Each scene shows the same named points in several views. A view is turned or mirrored, shifted and resized as a whole, has a little noise and may leave points out.

Scene 1
View 1
Z_490: -5	-16	-16	5	26	2	4	8	-14	-13	5	8	10	4	-3	-17	1	-18	10	2	-5	-5	-2	-13	-10	1	-8	9
Z_587: -7	-7	-16	1	18	-2	7	12	-14	-16	3	6	11	2	-11	-8	1	-8	10	-6	0	-4	7	-5	-7	4	-7	3
Z_509: 2	-8	-11	2	26	5	16	12	-28	-15	0	2	18	12	-16	1	3	-4	17	-19	4	-14	4	-1	-1	10	-15	-13
Z_818: -2	-11	-11	5	30	6	11	11	-24	-12	-1	6	18	8	-10	-7	3	-8	14	-15	-1	-11	4	-7	-3	5	-12	-2
Z_707: -13	3	-23	-19	-4	-13	-4	-4	-4	-18	18	-2	-22	1	-7	-14	-3	-5	2	16	4	12	-10	-2	-7	7	4	3
Z_178: -9	0	-21	-21	1	-8	2	-9	-13	-16	22	-7	-22	9	-9	-11	-5	-4	5	8	4	8	-21	1	-3	12	-1	-7
Z_305: -17	13	-24	-16	-13	-23	-1	3	2	-18	14	0	-21	-7	-13	-10	-1	2	2	14	9	15	5	10	-8	5	7	3
Z_336: -6	-12	-17	-3	20	-1	2	3	-12	-14	9	4	1	5	-4	-17	0	-15	9	5	-3	-1	-6	-12	-9	3	-6	6
Z_870: -12	6	-22	-21	-7	-15	1	-4	-6	-18	20	-6	-25	2	-11	-8	-2	0	5	10	7	10	-9	6	-4	10	2	-3
Z_241: -7	-22	-13	17	35	3	4	16	-10	-10	-3	17	26	0	1	-22	4	-22	12	-2	-7	-8	10	-21	-13	-7	-10	19
Z_882: -5	-15	-14	7	26	0	6	13	-15	-12	0	10	14	3	-6	-15	1	-14	10	-3	-2	-7	7	-11	-10	-1	-8	9
Z_156: -9	-11	-19	-1	18	-3	3	5	-10	-14	7	7	4	1	-7	-14	1	-14	8	4	-4	-1	-1	-10	-9	1	-5	8
Z_326: -6	-4	-17	-5	14	-7	6	5	-15	-16	6	4	2	4	-9	-8	1	-7	10	-2	3	0	-1	-4	-7	5	-6	1
Z_317: -4	-20	-15	7	31	5	5	6	-17	-13	6	8	14	6	-2	-17	1	-18	11	-3	-8	-9	-6	-17	-10	2	-10	7
Z_801: -4	-12	-15	2	24	0	8	6	-18	-14	5	4	9	8	-6	-13	1	-12	10	-3	-1	-4	-4	-9	-6	4	-10	2
Z_230: -15	7	-22	-10	-4	-17	1	5	2	-17	10	5	-13	-8	-9	-12	-1	-3	2	11	7	11	7	1	-10	1	3	10
View 2
Z_156: 0	0	-1	5	-15	8	1	4	-2	-18	8	1	6	9	7	-1	1	-14	8	-12	-5	10	3	2	-2	-6	5	4
Z_818: 3	4	-1	3	-9	10	-1	8	7	-23	2	1	-8	14	10	1	-3	-27	15	-2	-6	6	15	8	-3	-8	-2	-2
Z_509: 6	7	1	0	-2	9	-2	6	7	-22	-6	0	-12	18	12	1	-2	-31	12	3	-2	-3	15	9	-2	-7	-7	-3
Z_305: 0	7	2	-2	0	-7	1	-2	-11	-6	-6	3	21	4	2	-13	10	-1	-3	-18	5	3	-24	-12	5	6	3	4
Z_178: 5	3	-3	4	-2	8	-4	-10	-15	-10	0	-1	18	1	9	-9	9	-2	-12	-9	12	-5	2	1	2	-8	4	3
Z_490: 2	2	-1	3	-13	9	0	5	2	-21	5	2	-1	11	8	0	0	-20	11	-7	-5	7	10	5	-4	-8	2	1
Z_230: 0	5	-1	1	-5	-3	2	1	-7	-10	0	3	17	4	0	-8	6	-5	2	-17	1	7	-17	-7	2	4	5	6
Z_707: 1	2	-3	4	-6	3	-1	-5	-14	-8	4	2	21	2	4	-9	9	1	-7	-15	7	1	-8	-4	2	-3	7	6
Z_326: 2	4	-1	2	-7	6	-1	2	-3	-16	1	2	6	9	6	-2	2	-16	4	-9	-1	3	0	1	-1	-4	0	2
Z_882: -1	-1	0	5	-19	9	3	12	8	-25	10	3	-5	13	7	4	-5	-26	20	-12	-13	17	11	6	-6	-6	4	1
Z_801: 2	2	-1	5	-12	9	0	3	1	-19	5	1	0	10	8	0	-2	-19	8	-8	-4	6	11	5	-3	-8	4	2
Z_587: 1	4	1	1	-9	5	1	6	2	-19	2	1	1	11	6	0	-1	-20	12	-9	-5	8	2	2	-2	-3	1	1
Z_317: 0	-1	-2	7	-19	15	0	4	2	-23	12	2	0	10	8	4	-3	-20	12	-11	-8	11	17	8	-6	-13	5	3
View 3
Z_818: -16	-20	22	-7	-4	0	12	-7	15	-9	21	20	7	16	-9	8	-6	-7	3	-11	-11	0	-3	-17	6	16	-2	1
Z_326: -7	-9	7	-4	-3	1	2	-6	7	-14	4	8	0	12	-3	11	0	-11	2	-2	2	-7	-3	-18	7	6	8	-2
Z_882: -19	-10	21	-3	-3	4	2	-4	10	-7	19	13	2	19	1	10	-7	-11	8	-10	-15	-4	-10	-16	6	18	-2	-5
Z_707: 1	3	-10	-2	-5	2	-16	-2	-4	-16	-17	-4	-7	7	2	12	6	-12	0	9	20	-12	-5	-19	8	-4	18	-12
Z_801: -13	-11	14	-6	-4	3	-2	-3	9	-8	14	18	1	15	-2	8	-3	-7	0	-5	-6	-1	-6	-16	5	15	4	-2
Z_490: -19	-9	16	-3	-4	5	-10	2	7	-4	17	15	-3	19	0	11	-2	-9	3	-4	-12	-2	-11	-13	3	18	3	-10
Z_156: -13	-6	12	-1	-3	3	-9	-2	7	-9	9	10	-2	16	1	10	-1	-12	5	-4	-7	-5	-10	-17	5	11	6	-8
Z_509: -11	-23	18	-11	-5	-3	24	-10	16	-10	21	25	11	11	-11	9	-4	-3	-3	-11	-6	2	5	-20	8	12	-3	11
Z_305: 6	6	-9	2	-2	2	-1	-12	0	-26	-25	-17	-3	6	4	16	5	-16	12	7	21	-19	-4	-26	11	-10	17	-11
Z_241: -28	-10	33	0	-2	7	-7	-1	12	-4	30	13	0	25	5	10	-7	-12	16	-15	-29	-4	-18	-12	5	25	-5	-13
Z_336: -10	-5	3	-5	-6	3	-14	0	2	-9	1	11	-5	12	0	10	2	-9	-3	3	6	-4	-6	-16	3	9	10	-8
Z_230: -1	4	0	1	-3	4	-2	-8	3	-20	-14	-13	-4	10	4	12	4	-17	15	2	10	-20	-10	-23	11	-5	14	-14
Z_870: 1	-1	-8	-5	-3	1	-5	-4	1	-17	-12	0	-4	6	-2	11	7	-12	-1	6	17	-12	-2	-22	7	-3	16	-6
View 4
Z_326: 0	-12	-2	-14	11	-1	-6	0	5	-8	12	-3	-1	2	-2	-10	13	5	3	-2	-3	-12	0	-4	-8	-3	-5	2
Z_230: 8	2	13	-8	13	8	-8	-1	10	-15	9	2	2	-6	-7	5	5	14	-3	8	-12	-11	0	-14	-1	3	-5	9
Z_336: -4	-8	-6	-9	12	-3	-3	11	-3	-2	11	2	5	3	4	-14	14	10	-4	-1	-2	-11	0	-1	-4	-6	-2	-3
Z_317: -8	-12	-16	-13	7	-10	0	12	-4	-2	14	5	9	9	7	-22	21	4	-1	-7	4	-8	-3	1	-7	-8	-3	-9
Z_870: 1	-9	8	-9	18	10	-13	0	9	-5	8	-4	-5	-7	-4	-2	4	15	-4	4	-10	-17	5	-3	-5	2	-3	12
Z_587: -1	-12	-6	-17	8	-9	-5	-1	4	-9	12	0	3	6	-1	-12	19	-1	5	-3	1	-11	-1	-4	-10	-1	-3	-4
Z_305: 10	1	20	-8	18	13	-12	-5	12	-15	7	-1	-4	-10	-9	10	3	17	-4	10	-14	-13	2	-12	-2	4	-4	17
Z_707: 4	-4	8	-4	19	14	-10	6	5	-5	8	-2	-2	-10	-2	2	1	22	-10	8	-14	-16	6	-4	-1	-2	-2	13
Z_241: -5	-2	-15	-12	-1	-21	8	13	-6	-10	17	13	18	15	6	-21	27	-3	5	-8	10	-3	-9	-8	-6	-8	-5	-16
Z_818: -8	-26	-14	-22	11	-11	-7	-1	3	-1	13	-5	-3	10	0	-25	24	-6	7	-10	6	-15	-1	7	-15	-3	-3	-6
Z_178: -1	-16	3	-8	24	15	-13	5	5	2	6	-9	-10	-8	0	-7	1	21	-10	3	-13	-21	9	5	-4	-2	-3	14
Z_509: -6	-29	-12	-25	12	-14	-9	-8	9	-5	11	-6	-5	10	-4	-22	24	-11	12	-11	7	-16	-1	4	-18	-1	-3	-4
Z_490: -4	-8	-12	-11	8	-8	2	11	-2	-4	13	2	8	7	5	-19	19	5	-1	-5	2	-10	-2	-2	-7	-8	-3	-6
Z_801: -5	-13	-11	-14	11	-7	-4	6	1	-2	11	1	3	6	3	-19	17	2	0	-5	3	-12	-1	1	-9	-5	-3	-3
Z_882: -4	-9	-8	-14	7	-11	1	6	1	-8	14	5	9	10	3	-17	23	-1	4	-4	5	-8	-5	-5	-9	-5	-3	-8

In a view up to two points have been moved. Name them for each view, in the order of its rows, or write -.
view 1: Z_870
view 2: Z_490, Z_882
view 3: Z_336
view 4: Z_818
